Points on a hilly landscape, in no order, each with its height.
A ball rolls from a point to the lowest of its 6 nearest points, and stops where none of them is lower. Distance is the straight distance between rows; heights are no part of it.
(906): [ 18.6  26.5  38.7  -3.2 -15.3  -4.5   7.2   0.0   1.1  -5.1 -19.2 -21.9
  -6.7   4.3 -17.5  21.4 -21.1 -35.7 -18.3  31.8  18.5 -24.6 -35.8  29.8
   4.3 -33.0]  h=451
(586): [  6.8  20.9 -50.2 -31.0  -5.8 -35.5 -24.4  24.5 -67.9   8.2   9.9 -47.4
 -49.0  -0.7 -29.9  -8.9 -22.8  28.3  36.4  -7.3 -30.4  24.1  33.6  11.7
  27.1  26.1]  h=482
(1018): [-42.2  -7.1  38.0  17.3   6.8 -16.2  47.8  22.9  15.2  19.1   0.4  45.7
   8.8   8.2  63.9  29.1 -13.6  -9.4   1.5 -22.1 -15.4 -23.8 -52.1  26.8
 -38.8 -25.9]  h=420
(910): [ 47.8  12.0 -21.9  25.2  -7.0  -0.3  -4.6 -20.1  11.2  12.5  12.8  12.8
 -11.1  -9.0 -26.4  -8.5 -30.5 -30.2  29.1   5.9  63.9 -27.5  34.1  -0.4
   0.8  10.9]  h=537
(1107): [ 87.9  21.3 -13.4 -34.8 -72.8  -2.5 -52.7  13.2  59.2 -23.3 -19.9   9.0
 -37.8 -12.7 -33.8 -49.6  -5.1  -3.4  -8.6 -69.2  10.7  37.5 -25.9  -3.7
 -13.5  25.4]  h=465
(930): [-30.1  41.0 -37.6 -42.3  16.7 -23.7 -13.0  13.7 -72.9  -3.5 -11.5 -51.2
 -49.4  -8.1 -23.2  -2.3 -17.6  20.7  29.2   5.7 -29.8  30.8  26.8  22.7
  47.0  32.0]  h=642
(46): [ 62.4 -39.8  16.4  55.4  -9.3  63.9  -8.2 -16.1  54.3 -38.1  68.8 -42.5
  35.3  -8.7  -4.8 -32.9  36.8  42.6   3.6 -10.7  28.7   9.3  23.0 -50.2
 -12.8  18.3]  h=545
(937): [-20.1  24.2  44.5 -20.0  -4.3 -12.3  23.9  36.1  16.4  13.7  -6.7  -0.5
  -5.7   1.0  35.6  38.5 -10.8 -27.6 -15.7  -2.1 -10.7 -30.4 -45.4  28.2
 -22.5 -29.7]  h=405
(872): [ 74.0  -4.7 -55.1  27.0 -30.0 -21.6  -3.0   1.0  49.6  -7.9   7.6  22.7
 -20.3 -13.5   1.8 -13.6 -22.8  -5.1  39.5 -43.7  41.4  -9.2   5.7 -26.5
  -4.2  49.9]  h=416
(1137): [ 21.1  15.1 -34.1 -17.3 -14.8 -29.4 -29.7  -2.0 -42.9  -3.0   0.7 -47.1
 -49.2  -4.3 -50.5   1.9  -3.0  27.1  39.4 -43.3 -19.3  38.8  20.3  42.8
   9.3  23.7]  h=262
(890): [ 89.6  21.0 -19.8 -35.6 -61.2 -19.1 -40.9   5.8  66.9 -23.7 -20.9  14.8
 -36.9  -3.7 -23.4 -37.4 -20.0   4.7  -3.4 -76.8  16.8  25.9 -31.4  -5.0
 -12.0  22.3]  h=415
(189): [ 64.3 -59.6 -28.3  66.4  22.5  36.2 -25.7 -20.6  39.8 -31.5  42.8   5.9
  18.1  -8.6 -15.9 -29.8  18.8  22.3  16.9   8.8  45.0  12.9  42.7 -43.7
   2.2  38.0]  h=514
(288): [-15.3   2.4  39.4  -6.8  -1.7   7.2  -2.1  27.1  38.9  10.3 -17.8  16.4
   3.4  15.2  -0.2  43.2 -20.9 -29.8 -23.7  25.1  -0.1 -42.5 -40.0  16.1
 -12.6 -46.7]  h=513
(865): [ 26.9 -19.7  22.2  61.0   4.7  37.2  -1.7 -23.9  66.6   1.6  77.4 -68.3
  39.9  21.9 -17.6  -8.7  18.6  40.6  -1.1  -7.9 -25.0 -15.8  28.6 -47.1
 -36.9  23.0]  h=566
(412): [-56.0   3.1  48.6 -31.1 -16.2  -7.9  22.2  17.9 -31.8 -30.2 -14.0  25.4
   0.3  26.6  43.6 -12.5  31.7  13.0  -1.6 -11.3 -27.5  12.7 -43.6  18.7
 -45.2 -47.3]  h=479
(976): [-71.9 -65.0  10.4   3.8  14.5  27.1  16.5 -16.5  38.6  52.3  26.2  78.0
  50.1 -38.1  49.4  -7.0  20.6  -2.3 -27.1 -21.7  17.1 -17.9 -20.5  19.7
  21.3 -18.3]  h=359
(163): [-12.1  15.9  61.4  -7.2 -16.5   0.7  10.8  32.4  -8.6 -11.6 -10.3  -5.9
   4.0  -1.9   9.9  16.4   3.4 -22.3 -17.7  14.3 -10.7 -14.4 -53.5  13.4
 -41.8 -50.6]  h=356
(1094): [ -9.0  34.0  56.0 -17.2 -10.8  18.0   1.7   6.9 -38.1 -19.2 -32.0 -24.3
   3.2  -1.5 -11.1   5.3   4.5 -10.1  -8.6  33.0   6.5  16.7 -23.3  27.3
 -11.8 -31.1]  h=333
(1040): [ 35.2  19.4   8.4   8.2  -0.3  -3.1  -7.1 -12.1  18.3  14.2   3.0 -22.1
  -2.1 -19.2 -28.5  23.1 -27.8 -43.6 -27.1  34.6  34.1 -39.1  13.9   5.1
   8.3 -17.4]  h=641
(59): [  8.0 -27.3  -2.2  22.9  21.7 -12.7 -18.3  18.1  51.1   2.0  11.0  13.2
  28.5  12.7 -35.3  53.5  -4.9 -11.6 -48.2  50.5 -15.1 -39.4   7.9 -10.9
  -3.6  -5.6]  h=520
(817): [ 23.1  46.4 -12.1  -4.7  -5.3  -6.6 -14.4 -10.5 -66.5 -10.6  -8.9 -36.2
 -24.6  -4.0 -46.9   1.1 -17.6  22.5  51.7 -19.1  -3.7  26.1  10.3  42.9
  18.1  34.3]  h=291
(209): [ 70.9  27.8 -36.0   5.8 -59.6 -17.7 -43.6   1.0  -9.6  -0.9   0.8 -15.0
 -44.0  -5.0 -44.7 -16.1  -3.8  13.5  39.5 -72.5  -6.4  20.3  -5.3  13.9
 -24.4  22.4]  h=249
(1083): [ 31.5 -30.7 -15.4  45.0   9.6  -3.2 -22.2  -9.8  32.1  13.5  12.5  -3.1
  25.2   8.5 -31.1   7.9  13.9 -16.7 -24.9  47.5  33.0 -17.2  39.4 -31.1
   7.5 -10.9]  h=484
(325): [-52.4   0.4  41.2  -8.7 -21.7 -10.3  25.9  30.8 -21.7 -18.4  -7.9  26.6
  11.5   7.5  61.8   5.4   1.8   4.0   4.1 -27.7 -30.1   2.0 -45.2  28.7
 -66.1 -58.4]  h=434
(908): [ -6.0  27.0 -14.7 -15.6   6.9  -1.8 -14.0   8.8 -74.5 -13.8 -11.2 -60.4
 -34.2 -19.0 -36.9   5.8 -19.0  10.7  36.9 -17.2 -11.3  29.1   2.2  37.6
  23.0  16.7]  h=407
(984): [-60.5 -16.3  23.6  14.8   9.8  -3.0  22.5   9.8  38.9  34.1   6.5  59.8
   3.9   3.3  44.5  46.3  -5.8 -19.4 -18.4   2.6 -10.1 -39.5 -37.7  30.5
 -22.4 -12.1]  h=432
(475): [-46.5  16.9  24.6 -55.2  13.7  -2.1  -9.6  12.2 -77.3 -18.5 -28.8 -30.8
 -23.2   1.2   9.4 -19.9   6.4  14.7  19.8  30.2 -14.7  32.7  -2.5  12.8
  40.6 -12.0]  h=143
(68): [ 41.9   4.7  -2.6  13.1   9.9   7.1  -3.3 -20.3  20.3  14.6  -3.5  -5.4
   1.9 -11.8 -47.3   0.0 -10.1 -29.0 -17.2  33.9  54.9 -32.8  30.2 -13.8
   8.3   3.9]  h=521
(562): [-66.3 -22.0   0.4 -33.5   0.4 -20.2  17.1  19.3 -69.7 -28.6 -29.7  21.1
 -16.9  32.7  46.9 -48.2  44.4  21.5 -13.5  -5.7 -42.8  31.8 -22.2 -10.9
 -27.0 -40.3]  h=490
(524): [ 13.7  14.6  33.8  13.7   4.3  -3.1 -13.2   7.3  27.2  17.6  -7.2  -7.0
   6.8  12.3 -11.9  31.1 -25.9 -37.9 -33.0  29.5  20.7 -52.0  -8.2   6.7
  13.1 -36.3]  h=664
(928): [ 53.7 -32.6 -24.9  40.3  20.3  25.1 -16.7 -19.6  33.9   1.3  31.5  10.9
   6.3  -1.6 -38.8 -29.2  16.5 -14.9  10.7  15.7  64.1 -24.6  53.6 -30.9
  16.1  18.6]  h=494
(70): [  2.5 -44.2  -6.1  41.8  37.7  11.4 -16.4 -11.9  48.5  -9.5  21.9  -1.4
  44.9  25.4 -51.8  22.0  21.0  -0.6 -22.7  45.1 -20.9 -16.7  42.4 -37.5
  -7.2   7.1]  h=431
(1139): [ 57.6  25.6 -35.2  17.1 -36.7 -15.8 -10.1 -22.3 -10.3  13.7  -4.6 -16.6
 -27.7 -25.0 -52.6   8.0 -21.5  11.1  37.2 -51.6  21.1  11.4  -4.9  40.3
 -15.6  33.1]  h=305
(661): [-32.4  29.7 -17.3 -58.0  14.5 -15.8  24.3  16.2 -74.3   8.3 -50.9 -21.6
 -32.7   3.3  52.2 -30.3 -24.4 -10.2  14.6  35.0 -27.9  15.6  26.8 -27.7
  66.7   5.5]  h=340
(112): [ -3.3  -7.5   8.9  11.4  22.2  -7.9  -6.8   5.6  41.8   9.9  -0.7  11.9
  21.6  11.3 -13.2  44.4  -9.0 -30.7 -31.0  39.8 -12.8 -50.0  -6.4 -15.1
   2.5 -31.3]  h=468
(649): [ 57.6  28.2 -18.7  28.5  -1.0   5.9   3.0 -17.3  12.8  10.4   7.1  -1.5
  -8.1 -21.2 -35.1   4.5 -43.7 -37.1  13.9 -14.2  69.1 -35.6  30.0   4.4
   6.9   2.2]  h=570
(753): [-31.3  37.8 -13.9 -56.0  22.2 -17.7  -8.3  -4.1 -84.3 -18.4 -30.9 -44.1
 -44.4  -8.7 -11.8   0.5  -6.3  15.2  19.9  28.5 -27.1  26.2  15.5  12.0
  54.4  16.4]  h=354
(236): [ -2.4  36.4  35.0 -14.9  -7.4  10.8   2.2  -8.4 -48.9 -13.6 -21.6 -38.2
   1.6 -18.9 -20.6   2.6  -2.0 -16.0 -15.3  22.4  10.5  -3.3 -26.9  37.8
  -0.8 -19.6]  h=334
(293): [ -7.9 -16.6  19.5  56.8  10.7  25.1  31.9 -24.5  70.8  -1.9  37.5 -39.1
  57.3  25.6 -13.7  52.6  29.4  37.2  -4.2  36.2 -55.4   0.7  27.9 -24.0
 -23.4  34.0]  h=669
(545): [-31.8 -37.6   2.3  21.4  51.0   2.6   7.4 -11.2  57.8   4.7   0.1  38.5
  64.5   7.7  -1.6  58.6  16.1   1.9 -31.9  40.4 -37.6  -8.8  -8.0  -7.4
  -1.8  16.6]  h=169
(40): [-43.5   6.0  17.8 -45.9   9.1  -1.2   6.5  17.3 -84.5 -32.4 -39.1 -26.7
 -24.0  -3.9  31.4 -41.1   7.7  -3.7   1.7  31.1 -19.1  31.4 -10.5   0.6
  47.8 -14.9]  h=228
(1034): [ 47.7  11.5 -46.6 -40.5 -47.3 -21.4 -74.5  10.2  10.2 -10.3 -10.6 -12.0
 -66.5   0.8 -58.2 -55.4 -17.6  33.0  19.8 -82.1  -9.8  61.4 -18.2   6.6
 -14.3   9.4]  h=152
(423): [ 30.7  55.6   4.2  -2.8 -16.6  10.3   3.1 -18.2 -29.2  -5.2 -10.4 -40.9
  -2.8 -24.1 -30.9  25.0 -26.0  -9.8  20.9  -1.1  37.3   7.7   2.8  43.1
   8.1  -0.9]  h=328
(455): [ -5.6  31.6  47.8 -11.0  -9.3  -1.2   6.8  15.3  -1.6   2.0 -14.0 -22.4
  -8.4  -1.7   7.0  20.4  -1.3 -21.5 -34.3  20.3   5.1 -30.0 -44.9  13.6
 -10.1 -36.4]  h=386
(783): [ 57.3 -35.6 -34.7  52.1  11.6  19.9 -18.5  -8.4  41.8 -24.5  29.5  20.4
  13.2   3.1 -16.7 -15.4  12.2  -2.4   9.4  -0.5  49.7   3.7  45.0 -37.7
  12.1  48.2]  h=511
(340): [ -6.6  21.0 -13.8 -90.4 -20.3 -12.3  58.4   2.1 -79.8  43.3 -65.8  -7.3
 -17.0   7.6  88.6 -43.8 -23.9  -3.9  -4.5  17.2 -25.0  45.6  20.6 -31.8
  36.7  -8.3]  h=493
(704): [-36.7 -12.9  19.4  -1.0  31.4 -17.2  10.4  19.5  44.1  26.1  -2.9  50.2
  18.2   8.8  18.0  54.9   1.1 -23.3 -33.4  24.0 -27.7 -38.6 -29.3  -4.7
   5.6  -6.4]  h=402
(252): [ 30.1 -15.8 -17.8  34.6  29.9  -0.6 -24.2 -32.2  14.8   8.5  15.0  -4.6
   9.0  -0.9 -37.8  -2.7  -6.8 -23.4  -2.7  36.7  51.6 -45.9  43.5 -23.7
  15.3  -3.3]  h=491
(1080): [-75.5  -6.7  22.6   8.1  -3.6  25.6  55.7  23.9   0.2  38.0  42.0  78.9
  24.4  -8.7  70.6  -0.8  -8.1   0.9 -12.2 -32.2  14.2 -28.4 -23.4  47.5
 -23.9 -29.3]  h=506
(15): [ 75.3  21.6 -40.4 -12.9 -69.7 -31.2 -36.9   5.0  10.9 -14.6  -8.0  -1.8
 -47.8 -19.9 -43.1 -24.3 -11.1  12.5  27.1 -82.5   6.2  46.9 -11.6   7.4
 -22.7  16.8]  h=263
(883): [-44.8  17.2  36.5 -37.1  10.3 -10.4  -6.4   8.1 -65.9 -28.3 -44.8 -20.4
 -11.0   3.9  17.7 -27.8  20.0   0.4   5.7  43.6 -19.0  21.1 -31.2  19.9
   5.4 -35.1]  h=255
(582): [-55.2 -14.6  19.6 -47.0  -2.7 -12.5   6.9  17.5 -56.0 -32.3 -23.1   6.0
 -17.3  16.6  35.5 -34.1  28.7  16.4  -8.5 -13.4 -35.5  23.5 -38.7  -0.4
 -23.6 -52.1]  h=443
(243): [-64.5 -59.6  12.3  20.8  44.4  27.3  40.5 -30.9  65.7   7.4  -4.2  57.6
  85.2 -19.8  16.6  42.8  16.6  19.5 -34.4  15.6 -16.1  14.9 -22.5  -3.3
   4.4  19.6]  h=170
(814): [-38.5  14.4  46.2 -10.0 -10.0  -8.1  35.3  43.4  -0.9  10.0 -10.8  27.5
   1.0   7.9  43.0  31.0  -1.5  -1.5 -11.7  -1.1 -23.9 -17.6 -64.3  13.0
 -45.0 -37.9]  h=389
(275): [ 69.7  40.2 -37.2  23.0 -36.4  -3.5  -5.8 -13.1   4.6  19.2   8.3 -11.5
 -30.6 -14.9 -35.5   8.9 -33.6  -1.5  38.7 -51.4  31.6   7.5  10.5  24.9
  -9.7  25.8]  h=349
(633): [-40.1 -35.7  25.9  39.0  27.0  22.7  35.5 -23.8  67.0   1.0  12.1  22.7
  78.3  -1.1  11.5  63.4  35.7  26.9  -6.5  29.0 -47.5  20.1   7.3 -24.0
  -4.2  37.4]  h=185
(184): [ 38.5 -36.5  17.6  58.9 -14.5  34.6 -13.1 -29.6  64.8 -25.3  58.4 -51.1
  46.5  25.8 -24.7 -15.4  13.9  35.7 -11.5  -3.0 -18.2 -15.6  29.5 -61.9
 -33.8  18.9]  h=510
(124): [-79.0 -37.6   9.5   8.3   6.1  21.5  48.3   3.6   8.1  59.3  33.2  69.6
  22.9 -14.2  64.6 -11.7  -7.5 -10.9 -17.8 -38.4  31.0 -41.5 -21.5  36.9
 -30.2 -22.7]  h=457
(1079): [-70.5 -62.0   9.4   2.6  47.8  27.6  23.6 -13.1  38.5  30.9  -4.1  75.3
  59.4 -20.2  32.6  24.9  28.2  -2.4 -29.7  22.4  -7.1  -7.2 -12.2   2.0
  15.0  13.0]  h=171
(979): [ 29.3 -49.9  16.1  52.6   9.9  17.7  -4.8 -19.7  64.8  -7.1  45.3 -42.2
  53.0  29.4 -30.8  18.4  31.8  28.0 -13.8  18.8 -35.5  -3.6  29.2 -37.2
 -29.6   3.7]  h=582
(501): [ 53.8 -53.8 -23.0  60.8  21.6  20.8 -29.6 -26.1  32.0 -27.6  31.8 -13.2
  33.1  12.6 -23.5 -25.8  32.6  13.6   8.2  11.3  31.4   1.4  42.5 -47.4
  -1.4  14.4]  h=498
(1021): [-67.2 -55.3   8.8  19.4  15.5  14.4  31.1  -6.8  36.0  46.7  31.4  81.3
  21.8 -17.2  74.5   9.4  -0.1  -8.1 -17.4 -10.1  21.9 -29.2 -33.9  22.3
  -2.3 -19.6]  h=462
(825): [-48.0 -34.5   5.2  14.4  42.6  -6.5   7.1  -2.6  40.9  31.4   0.4  71.9
  31.0  -3.5  26.3  51.2   0.5  -7.5 -13.8  14.7 -17.8 -20.8 -22.2   4.4
   8.7   1.3]  h=296
(28): [ 59.5  -6.4 -48.9  50.8  -5.5   3.0  -7.7 -18.0  35.2 -12.6  15.9  26.1
 -12.8  -5.0 -18.7 -19.4  -7.8  -6.0  25.3  -8.4  65.8  -7.6  32.5 -14.9
  10.0  44.2]  h=477
(415): [ 71.4  23.6 -24.8 -35.1 -47.9 -22.0 -67.0  14.4  24.5 -18.4  -8.8   4.1
 -47.9 -10.5 -49.8 -65.4 -18.3   6.0   9.0 -84.0   1.9  66.3 -26.2   0.5
   0.6   5.9]  h=282
(502): [-56.6  11.5 -11.0 -63.2  14.4  -9.0  10.7  11.1 -71.5 -15.3 -46.2  -7.3
 -30.7  15.2  53.7 -47.6  12.3  -7.7  -3.0  24.6  -1.7  13.6   3.6 -20.6
  44.2 -15.3]  h=285
(466): [  2.9 -35.7  10.3  49.2  22.6   5.4  -9.2 -27.8  55.1   0.1  38.7 -28.4
  58.8  24.8 -43.0  37.1  25.2  28.5 -20.2  28.6 -39.5  -3.0  29.0 -24.3
 -15.3  14.5]  h=485
(428): [ 29.4 -36.2  11.7  62.8  -3.2  24.0 -25.0 -23.4  62.2 -10.7  49.2 -42.1
  71.7  27.8 -25.4 -10.9  40.3  27.4  -7.8  11.4  -7.1   2.9  43.1 -58.4
 -20.1  21.9]  h=497
(1090): [ 10.7  29.9  47.4 -10.3 -17.4  15.6   2.9   8.0 -21.6  -1.9 -14.2 -25.6
  -0.4 -20.0 -18.3  16.6  -7.2 -30.8  -9.5  19.1  24.4 -19.0 -22.8  29.8
  -5.7 -31.9]  h=357
(644): [ 15.1  46.4  20.4   3.6  -7.2  14.5   5.0 -20.9 -33.2   1.7  -9.7 -29.1
  -4.4 -29.2 -25.2   8.7 -14.9 -10.4  -0.4  14.2  23.1 -10.4   4.7  48.7
   7.5  -4.0]  h=355
(55): [-51.1 -49.6   8.7  12.9  49.0  12.9  19.5  -9.3  49.0  20.1   2.3  60.2
  51.5  -8.3  13.6  56.4  20.4   1.6 -16.7  22.4 -33.7   4.4 -17.7   0.4
  12.3  13.1]  h=148
(267): [-71.1  -1.9  13.0  14.9   0.2  14.5  46.5  33.0  16.1  43.9  31.7  71.1
  19.6 -12.0  60.1   4.9  -7.4 -10.4  -5.9 -32.6  -5.7 -26.3 -43.5  34.9
 -40.7 -16.0]  h=492
(186): [-50.8  -9.4  14.9 -44.7   2.8  -6.4  -7.7   4.9 -64.4 -32.1 -33.3  -1.1
 -15.7  13.6  45.8 -39.4  43.3   1.4   4.7  20.9 -18.9  29.5 -41.8  -5.5
 -13.3 -44.2]  h=382
(693): [ 44.2 -24.0  12.9  79.6   0.8  43.4 -10.3 -29.0  87.9  -1.5  72.9 -75.2
  20.9   0.9  31.2 -24.8   9.5  38.5 -11.8 -38.9  -8.2 -31.5   8.5 -62.5
 -34.0  -2.3]  h=572
(255): [-62.3 -31.5   4.0   3.9  35.5   9.8  18.4  21.8  41.6  37.2  12.0  74.3
  32.9 -14.6  50.9  35.7   0.7  -9.8 -12.9  10.4  -9.2 -12.0 -26.7  13.5
  -0.2  -5.5]  h=463
(591): [ 45.6  43.8 -13.6  12.2 -20.6  -2.4  -3.4 -17.6  -8.3   9.6   1.5 -35.7
 -20.5 -36.4 -55.2   9.7 -26.7  -7.6  22.3 -18.4  30.0   2.6  18.5  32.0
 -14.9  24.0]  h=338
(766): [-16.9 -29.3   6.0  23.8  42.0  17.4  -1.9 -21.3  63.3  -9.5  24.6   1.8
  66.6  24.0 -21.5  54.3  19.5  23.4 -12.5  39.4 -56.9   3.3  17.7 -24.0
 -22.4  30.2]  h=288
(702): [-75.4 -49.0   9.4  24.6  31.8  24.6  19.9   1.6  38.4  37.7  21.6  87.0
  42.8 -15.4  58.8  27.2  -0.7 -14.2 -14.2  -4.2   0.6 -15.2 -26.5  22.7
   9.6  -1.4]  h=461
(861): [ 27.0 -62.7  -5.3  37.2  21.9  28.0 -33.1 -23.9  52.3  -8.1  35.4 -24.4
  44.5  35.1 -41.3  16.0  36.7   3.2  -6.1  36.1  -6.7  -9.3  40.9 -36.5
  -9.8  15.6]  h=476
(710): [ 33.7  23.9 -34.8  -0.6 -23.6 -21.5 -32.3  -2.3 -36.8  10.1  12.9 -25.2
 -36.3  -8.8 -63.1   5.1 -25.4  29.9  39.5 -40.1   3.3  30.9  -5.0  44.5
 -12.1  20.5]  h=241
(738): [-16.4  27.7  -6.6 -85.3  -6.6 -13.1  50.2  -0.9 -79.1  18.2 -69.5 -11.6
 -23.4   0.0  83.2 -17.4 -19.8 -18.9  12.1  17.9 -27.2  49.8  12.1 -32.0
  52.4  -6.1]  h=427
(743): [-36.8   9.9  -6.1 -90.2 -12.4 -31.7  41.2  12.8 -51.3  14.2 -50.4  18.9
 -41.0  22.9  77.6 -59.6   5.7  -7.0 -26.1  23.7  -2.2  23.4  10.8 -38.0
  37.2 -28.0]  h=383
(449): [ 82.0  14.8 -49.4  -1.9 -14.5 -23.8 -11.4  21.3  78.3 -32.8   6.0  45.4
 -37.1 -12.6   2.5 -19.5 -29.9 -10.8  17.8 -29.5  30.4  -4.3  -3.5 -39.0
  -5.1  53.7]  h=397
(978): [ 79.1  23.2 -36.3  23.3 -42.1 -23.2  -2.7  -4.0  24.5  -3.5   0.0  11.7
 -43.2  -9.0 -20.2  -0.1 -23.6  -4.9  33.3 -54.9  46.1  -7.9   7.2  -1.1
  -7.4  40.4]  h=396
(182): [-25.3  38.3 -31.7 -58.3   9.9 -46.5  27.3  13.8 -69.4  20.2 -42.0 -40.7
 -38.2  15.6  20.5   5.4 -18.9   8.2  30.0  23.3 -36.2  24.8  43.7  -6.3
  70.6  24.2]  h=390
(540): [-65.3 -17.9  24.5 -31.0 -11.5 -10.8  29.7  24.4 -50.7 -15.9 -13.8  32.5
  -5.8  26.5  49.4 -23.4  37.3  28.0  -4.8 -18.4 -50.0  22.0 -30.2  14.2
 -55.1 -38.1]  h=517
(453): [ 36.7  35.9   7.8  13.3 -19.5  15.3   1.5 -21.2 -12.0   0.1   1.8 -18.7
  -8.9 -17.1 -30.2  17.5 -20.9 -25.7  -6.0  12.7  56.8 -31.3   3.1  11.6
   2.4 -15.4]  h=486
(1148): [ 11.1  33.4  20.7 -10.9   2.6   9.8   4.5 -13.8 -52.3  -9.4 -22.5 -43.8
 -18.4 -20.1 -32.6   5.8  -2.8 -16.2  10.2  16.6  10.7  27.9 -12.4  43.4
   0.8   6.1]  h=320
(973): [-31.1  22.2  33.6 -39.8 -10.5  -4.6   6.3   5.0 -65.0 -30.2 -22.6 -17.7
   4.0   4.9   9.2 -16.5  13.9 -10.5  -2.0  16.3 -33.1  14.0 -39.3  23.4
  -4.2 -51.0]  h=303
(205): [ 16.6  14.6   6.1  13.5   1.1   7.6 -17.6  -6.3  10.6  20.8   6.8 -15.1
  -3.8   0.6 -29.9  20.0 -16.1 -34.5 -18.5  31.9  42.0 -49.2  12.8  -7.4
   4.7 -18.3]  h=560
(876): [ -1.6  -1.8   9.8  17.2  20.1 -20.1 -23.6   8.0  38.6  19.2  -3.2   6.2
  25.2  24.9 -23.1  34.5  -2.3 -42.1 -38.2  37.2   1.5 -42.0  14.0  -4.4
   4.1 -10.9]  h=531
(605): [ 13.1 -21.4  -0.5  18.2  31.3  10.8 -29.3  -7.6  34.6  18.0  13.4   5.2
  22.6  29.1 -36.0  37.4   7.2 -38.7 -27.4  48.7  24.3 -37.6  37.1 -31.8
  15.8  -8.8]  h=512
(916): [-16.0  39.8 -37.7 -41.8   7.0 -31.7  -5.7  23.1 -79.4  -8.8 -29.1 -50.7
 -48.8  24.0 -11.9   6.4 -28.8  14.5  35.4  -9.6 -52.9  20.4  64.2   1.4
  57.5  36.7]  h=580
(344): [-28.6   7.1 -29.1 -85.3  -0.5 -14.5  36.0   9.1 -58.1  14.4 -55.9  18.8
 -32.1  -2.3  75.3 -50.5  13.6  -7.1  -2.7  25.9  -8.5  21.1   5.7 -31.2
  44.3 -29.1]  h=369
(945): [-36.1  32.2 -29.8 -52.7  14.8 -32.0  -7.3  15.4 -65.7  -6.8 -25.0 -52.6
 -41.9   0.0   6.5   7.7 -26.5  11.4  34.8  20.4 -41.3  12.9  32.7 -11.7
  61.7  20.8]  h=480
(1098): [-84.7 -53.6   8.3  24.8  -6.8  35.2  18.6 -12.3  25.8  59.9  34.9  78.8
  49.5 -13.0  49.5 -30.6  21.8  -9.0 -45.5 -41.9  31.3 -52.6  -0.9  40.5
   6.1 -31.5]  h=421
(575): [-14.0  26.4  52.7 -18.1 -14.0  -6.4   5.8  26.2 -44.1 -34.2 -28.1  -6.0
   1.2  -7.8   3.8   6.4  11.6  -8.0  -5.6   3.6 -18.7  -6.3 -53.6  25.3
 -21.8 -40.4]  h=331
(838): [ 80.7  30.0 -42.4  -4.8 -48.2 -28.9 -29.2  -3.4  46.6 -13.7  -9.1  28.7
 -35.5 -10.3 -16.4 -24.1 -12.7  -3.9  19.4 -62.4  38.8   6.5  -4.0 -16.2
 -21.7  33.1]  h=353
(376): [ 71.6  -9.2 -72.3  29.0   3.1 -11.6 -11.0  -1.8  49.8 -13.8  11.0  46.9
 -29.3 -21.1  -1.1  -9.4 -19.8  -4.9  31.8 -29.1  41.6  -3.4  26.8 -42.9
   6.9  63.1]  h=469
(1165): [-24.0  27.7  20.2 -25.1  11.4   3.8 -20.9 -16.1 -73.0 -12.1 -23.6 -48.4
 -23.7 -13.8  -6.9  -9.9  17.2  14.6  -1.0  18.5  -1.4  31.5 -11.3  40.4
  35.1  -6.5]  h=265
(839): [ 71.3  15.9 -36.3  30.4 -23.0  -7.0 -10.7 -17.0  19.3   3.3   9.2   9.0
 -28.2 -21.7 -25.5   0.7 -33.5 -17.9  20.3 -31.5  61.4 -29.6  24.6  -5.8
   0.6  48.5]  h=456
(717): [-25.9  27.6 -15.2 -31.0  39.9 -11.9  -7.0  13.5 -86.2 -24.4 -21.5 -55.9
 -28.7  -3.6 -14.6 -16.7 -16.9  16.8  16.8  11.7 -15.0  40.2  11.8  24.9
  35.7  25.7]  h=406
(483): [-51.6   6.2  -1.7 -59.0   1.0 -22.0  23.2   5.7 -72.6 -11.4 -51.7  14.3
 -27.0  23.8  59.2 -60.0  29.7  -1.2 -17.6  23.8 -14.4  24.8   0.0 -35.5
  23.7 -39.9]  h=350
(382): [-71.7   1.8  18.5   1.6 -12.4  -2.8  53.1  19.8 -50.5  -1.6  10.0  47.5
  11.9  10.3  62.3 -10.2  19.7  21.7  11.5 -46.4 -33.5  14.6 -45.1  30.6
 -69.1 -33.6]  h=509
(1017): [ 18.2 -18.4  25.8  66.2   7.3  35.4  18.7 -24.3  73.4  -0.7  54.6 -56.0
  43.8  20.7 -26.3  27.5  16.1  47.6 -14.6   9.9 -49.8 -25.5  37.4 -36.9
 -29.7  25.5]  h=188
(679): [ 16.4  18.9 -40.8 -25.2 -26.7 -40.9 -54.7  27.7 -43.9  12.1  15.4 -39.3
 -56.3  19.1 -54.6 -22.0  -5.8  35.3  32.2 -60.0 -32.9  45.4  18.8  26.4
  17.2  16.1]  h=159
(850): [-46.7  -6.3 -17.6 -58.4   1.8 -24.3  17.8  20.6 -60.2 -24.2 -28.9  24.2
 -28.7  36.6  58.2 -47.7   9.9   3.4 -29.5   6.7 -19.4  11.1   2.8 -25.6
   2.2 -54.8]  h=442
(660): [ 53.6 -43.1 -12.1  61.2  16.0  44.0 -28.4 -15.3  30.8 -51.9  49.6   5.7
  34.6 -13.2  -5.1 -42.4  34.4  23.8  19.3 -13.5  30.8  20.6  32.7 -63.3
  -6.1  37.3]  h=569
(273): [ 15.5  44.8  -2.1  -0.9 -13.6  13.3  -9.7  -4.4 -47.7  -1.9 -12.0 -36.1
 -18.1 -24.6 -54.7   6.8 -24.8  -2.2  24.4 -13.9   9.8  13.3  -8.8  51.8
   4.4  15.8]  h=313

Where does a ball stop that starts at each point below?
(906) -> (475)
(660) -> (1034)
(189) -> (1034)
(267) -> (475)
(1080) -> (475)
(937) -> (475)
(501) -> (55)
(252) -> (55)
